Each row is a point on a tangle of strands that fork, close into loops and nearly touch. The rows are in no order.
Two points are linked if the straight distance between their rows is under 67.9. Some points are linked to none.
Vepuz: [ 16   8  23  16 -11  19 -15   5   2  -3   9 -21 -14 -19  34  27  17   1
 -34   0   8  -8]
Dunav: [  8  23 -22  24  11  14  19   3 -24   1  11  -7  -5   6 -24 -13 -17 -12
  19 -14  17  -6]
Zeva: [ 15  37 -13  20 -17  25  -9  12   9 -16  -6   3 -19 -21  -6  14  39 -13
 -12 -12  14 -10]
dorig: [ 22 -29  -4   1   0  20 -32 -12   3  -6 -26  -1 -33 -23  13  14  46   4
 -15   8  -9   3]
Rored: [  1 -36  -6   3  43 -27   8   7   0  16   7  -2   2  28 -13   9 -11  -9
  26  -1  14  12]
Numu: [-26  18 -26  -5  -7  -4   7   1  16  23   7  11  -3   0 -36   4  11 -31
   6 -16   9  27]
dum: [ -7 -45  12 -25  -3   0 -15 -30  -3   3 -14   3 -17  15  -3 -23   1  13
  -3  -9 -28  11]
tul: [ 14 -55   6 -15  32  18 -30 -28 -22   6 -38  12 -30  10  -4  19  17  12
  -4  31 -25  -4]
nez: [ 13 -35   2   8   3   5 -20  -3   7   2  11   0 -21  15  -6  -8  27  13
  16  19 -18  -2]
toru: [ 12 -23  -9 -10 -13  11   7 -29  -7 -21 -20  -3 -24  -2 -13 -52   3  19
   5  -7 -17 -29]
vuve: [ 22  38 -20  27   6  20   1  22  -3  -2  15   9 -12  -4  -6  12  31 -19
   7   1  14  -1]
pul: [-39  32 -10 -15 -37 -11  22  -3  22  -8  12  18   7  22 -24 -11  -2 -12
  15 -10  -5  -1]
Ses: [-34  42 -14   2 -33   4  14  -1  13  12  21  10  -6   2 -20  11  16 -21
  -2  -6   4   8]
mur: [ -9   8 -12   8   7   3 -25  22  17  22   4  14  -4   2 -17  33  50 -29
 -10  -6  16  37]
gosiv: [ 15 -40 -11  -3  37  18  -4 -24 -26   0 -32   5 -28  10 -42   1   3   1
   1   5   4 -15]
ket: [-22  11  -2 -15   8 -13  25  -8  21  28  -1 -13  12 -21 -10  39 -17 -30
 -17 -22  19  27]
tasep: [-23  -4  46 -21  -2 -27  17  26  13  -5  22   2  43  32  -1   4 -21  16
 -23   5  18 -27]
Riz: [ 26  -2 -24   6   7  13 -11 -17   4 -29 -32   3 -42 -57  10 -23  27   9
  16   4 -15 -20]
povab: [  1 -22  21 -15 -13 -20  18   3 -19 -18   1 -14  17  34   9 -39 -13  28
  -4  -9  -7 -26]
katu: [-12  10  -9   6  15 -27  35   5 -19  -7  -4 -18  19  24  -6  -4 -42  -3
  25 -25  12   1]
San: [ 12   8 -25  26  11  14  -6   9 -12  17  26   3 -21   0  -8  -4  34 -15
  12   0   7   9]
nit: [ -3 -20 -27   6  25  17 -33 -10 -19  27 -12  26 -30   5   1 -12  34 -12
  22   0 -17  41]
vazud: [-13  -9 -27 -16   7   9 -25 -17  17  14 -33  20 -19   2 -45 -11   9 -27
 -11 -25  -4  30]
pira: [ 33 -26  17  -1  33  11  -4 -10 -12 -11 -14   0 -17  16   5  23 -17   4
 -14  13  -7 -14]
tiru: [ 45   8  10   8  17  22  -4   7  -3 -33 -21   7  -7   4  -5  10 -17   6
  -3  15  -7 -24]
zud: [-50  25 -13 -23 -33 -28  34  -9  14  -3  -2   1  19  13 -38 -14 -19 -13
   2 -25  11  -6]
Bapes: [ 36 -35  -1  10  36  14 -17   0 -12 -10 -19  -5 -22  10 -12  37  11   7
 -26  37   1 -22]
puf: [ -7 -32 -22  -5  50 -16   1  -5  -5  26  -4  17   1  17 -17   0   1 -24
  35  -8   5  40]
Gumo: [ 26   2  25   9  16   2 -14  19  22  -9  16   4  -2  25  26  32  -4  -1
  -5  24 -10  -6]
pel: [ -9  21  15   0 -22   9   4   1  16   1  21   1  -2   4  -4   8   5  -5
 -12  -3   0  -9]
fuga: [ 23 -29 -11   1   9  28   0 -25 -23 -14 -23  -3 -31  -5 -29 -21   4  14
  -2   7  -4 -32]
togam: [ 23  20  14 -13   2   9  11   0  16 -33 -19  15  -2  15 -23  -1 -18  -6
  -6  -9 -12 -14]
pir: [-27  37  22   8 -22   0  18  14   1  -4  23   1  27  14  -6   5 -23   3
   0   5  12 -15]
gepom: [  7 -49   6   0  32 -15 -18  -1   1  12   7   4 -12  36 -14   9   5   3
  16  16  -6   8]
bosoz: [  3  -8   8 -19  10 -10  14  -8  11 -15 -11   3   3  23 -22  -4 -18  -6
   1 -19  -6   1]
muk: [ 29  11  22  22 -14  14 -15  19  10 -23  10  -6   5 -29  14  -7   4  27
   2  33   1 -36]
doma: [ 19 -22 -13  11  69  -5 -15  10  -8  25  -4  11  -8   2   3  40  17 -28
  -8   6  27  25]
zus: [-22 -27   1 -15 -21   9 -25 -29   2  24  -6  -4 -17  -8  10 -18   7   1
 -17 -13 -29  34]
dus: [-43   4 -13 -24  -4 -44  45  -1  28   4  -9  -6  36   4 -27   3 -18 -16
  21 -25  18   6]
Lis: [  7 -18   4  -4 -16  -9  -4  -6  16 -13  16  -1 -12   4  22 -23  16  19
  31  12 -35   1]
tido: [ 13  32  26  23 -30  18 -15  21   4 -21  12   9  36 -19   5 -12 -13  31
  10  23   9 -43]
Zakun: [-31  30   0 -13 -64 -12  33  -1 -29 -13   5  -7  37   3  23 -41 -29  27
  -6  -5  -8 -20]
zub: [-32 -18  16 -26   9 -51  35   9  31   5  -1 -14  46  12 -13  11 -20  -5
  10 -20  20   0]
lasi: [  1   9 -17   2  -8  12  13 -28 -12   2  -2  -6 -25  -4  34   0 -13 -11
   5 -12 -31  24]
lukuv: [-20 -23 -27  -8  44   3 -26 -10 -16  41 -21  27 -10   4 -16 -12  13 -26
  21  -6  -4  55]
medul: [  1  21   5  -9 -40   0  13  -7  11 -25   5  -4   6 -27  29 -39 -10  21
  14   2 -21 -17]
Zal: [ 23  17   3  14   0  16   2 -10  -4 -12   3  -7 -12 -10  52  11 -18   0
   5  -1 -25   8]
rofu: [ -8  -5   7  -8 -13   5 -15  -9  16  14   2  -3 -14  -1   2  11  16 -13
 -21 -13 -13  24]
lavu: [-13  43   6  16 -47  25  12  -3  -7  -2  18 -15   5 -36  12 -12  -8  11
 -19   0   4 -24]
fol: [  7 -49   5  -4  13  25 -39 -30 -17   8 -42  10 -38 -20  20   9  34  15
  -2  20 -23   8]
koga: [-11   4 -26  -3  34  -7   8   1  12  37 -10  -2  13 -32 -13  36   9 -42
  -7 -23  27  45]
tezup: [ 18 -16   5  -3  -1 -15  -8  -5  20 -23   3  -3 -19 -47  26 -30  13  29
  28  22 -26 -15]
kep: [ 23   6  30   6 -16  16 -14  16  14 -15  10  -7  -1 -15  12  14  20  14
 -36  21   5 -30]
Mukab: [-24  28   2  -5 -57 -11  24  -5  -4 -16  22  -7  24  -6  37 -33 -15  27
  16   9 -21 -13]
dede: [-12  42   4  -9 -22  -7  34  -9 -14  -2   3 -14  13   2  18  21 -48 -11
 -15 -11  -6  12]
ziga: [-11 -13 -27  13  10   3 -16   1  -9  33  25  10 -15  11 -12 -10  34 -16
  23   3  -5  35]
rer: [ 12  19  16  13   9   1   5   6  -1  -7  18  -6   7  19  27  18 -34  -4
   2   2  -6   1]
zeton: [  6  13  13  -5 -32  17  -5 -12  10  -5   1 -19 -15 -39  36   1  18   5
 -40 -11  -7  -4]
Reti: [-28  54   3  -3 -64   4  21  -2 -27 -18  -3  12  56 -14  21 -31 -40  31
  -5   0   0 -21]
Sos: [ 30 -19 -21  20  48   5 -32  17 -16  17  -3  11 -19  10   5  40  47 -18
 -15  17  22  16]
tuzo: [ -3 -50  21 -24  -9 -16   4 -14 -14  -6   0 -11   0  31   9 -33  -1  27
  -9  -4 -17  -8]
rov: [-16  19  -7  30   6 -23  15  21 -15  15  40 -18  25  29  18  11 -39   3
  26  10  23  -3]
Dusop: [-17 -20  34 -27   7 -35  20  10  23   6  15  -2  31  27 -12  14 -17   2
 -13  -7  13  -5]
lon: [  6   3  14 -18 -29 -14   8   9  10 -31   5  -3  20 -34  31 -58  -7  40
  18  12 -20 -30]
zupab: [ 40 -11 -10  20  34  11 -22  24  -6  -5  -7   0 -20  10 -12  47  34  -9
 -25  22  25  -9]
dom: [ 20  35  -5  33   3  19   4  21 -17 -14   9   5  13  11 -13 -11 -23   2
  27   2  13 -21]
sibo: [  2   9  -7  22  39 -21   9  24   6  22  35  -4  15  14   8  28 -24 -18
  17   8  30   4]
tuz: [ 12  14  12  -9 -27   5   2  -6   6 -15  -4 -18  -6 -73  42 -28   5  24
 -29  -3  -8 -25]
mukas: [ 22 -17  11 -28  -8 -15   5  -2   8 -35 -10  -3  -4 -57  20 -54  -3  40
   4  19 -20 -35]
monek: [  2 -26 -17  -9  27  20 -20 -19  -6   9 -41  16 -29  -2 -45   3  14 -18
 -11 -12   3  17]
paser: [-31  16   6  20  -8 -46  23  20 -26   7  20 -30  44  36  24   6 -51  15
  18   4  18  -6]
Timep: [ -7  33  26  -9 -47   8   5  12 -17 -25  -2  18  66 -19  27 -37 -30  43
  -2   1  -4 -32]
kido: [ 16   1  -7  12 -13  24 -25   6   9  -6 -15  -2 -28 -16  -2  22  54  -9
 -26  -9  10   6]
Kuduz: [ 19  -4  -6  19  58 -12  -6  22   5  26  22  -2  -2  15   4  38  -4 -23
  -1  12  32   0]
fam: [-23  25   8 -19  -5 -21  42  -5   4  10   5 -15  25  -8  -1  32 -47 -18
 -14 -15  16  11]
kipe: [-16  11  24  -6 -19 -20  18  14  -8 -16  15  -7  30  33   2 -14 -26  19
   6  -4   2 -19]
Bapu: [-24  -5 -20  -4  10   0 -24  15  20  39  -2  13   2  -6 -39   8  32 -27
   2 -10  15  47]
zavo: [-10 -19 -23  12   5  25 -57  14 -12  26 -26   9 -21 -11 -12   1  61 -13
 -14   2  11  49]
beb: [-15 -22  -2 -29   9 -13  -2 -12  23   9 -19   6   3  11 -44  -1  -5 -16
  -4 -23  -2  21]
moga: [-18  11 -13 -12 -16  -5  23 -23 -12  15   6 -14  -9   3   9  11 -26 -16
 -13 -18 -11  30]
zelu: [ 12  28  16  35 -10  13 -15  21  -7 -10  18   1  34   7  14  -4 -31  18
  21  16   9 -28]

A piece is all that can be reached along the links. How many separate loops has the piece of each point below (a circle has one, a figure eight two, a Y none), and how many tips (points with one link)?
gosiv -> loops 0, tips 2
tuzo -> loops 2, tips 1
Lis -> loops 0, tips 2
muk -> loops 0, tips 2
moga -> loops 0, tips 2

A tip is a point with one link. Name the tips that can be reached along the links from each point below, in the order of the rows.
fam -> Gumo, koga
San -> tul, Timep
tiru -> toru, paser
Numu -> mur

Name the points in between on the shortest way along the links from the first point to the second, in order.
Zakun; vuve -> Mukab medul lon mukas tezup Lis nez gepom Rored puf lukuv nit ziga San
Sos; gosiv -> zupab Bapes pira tiru togam bosoz beb vazud monek
mur; dum -> Bapu Numu Ses pel rofu zus
Dunav; zeton -> dom zelu tido muk kep Vepuz
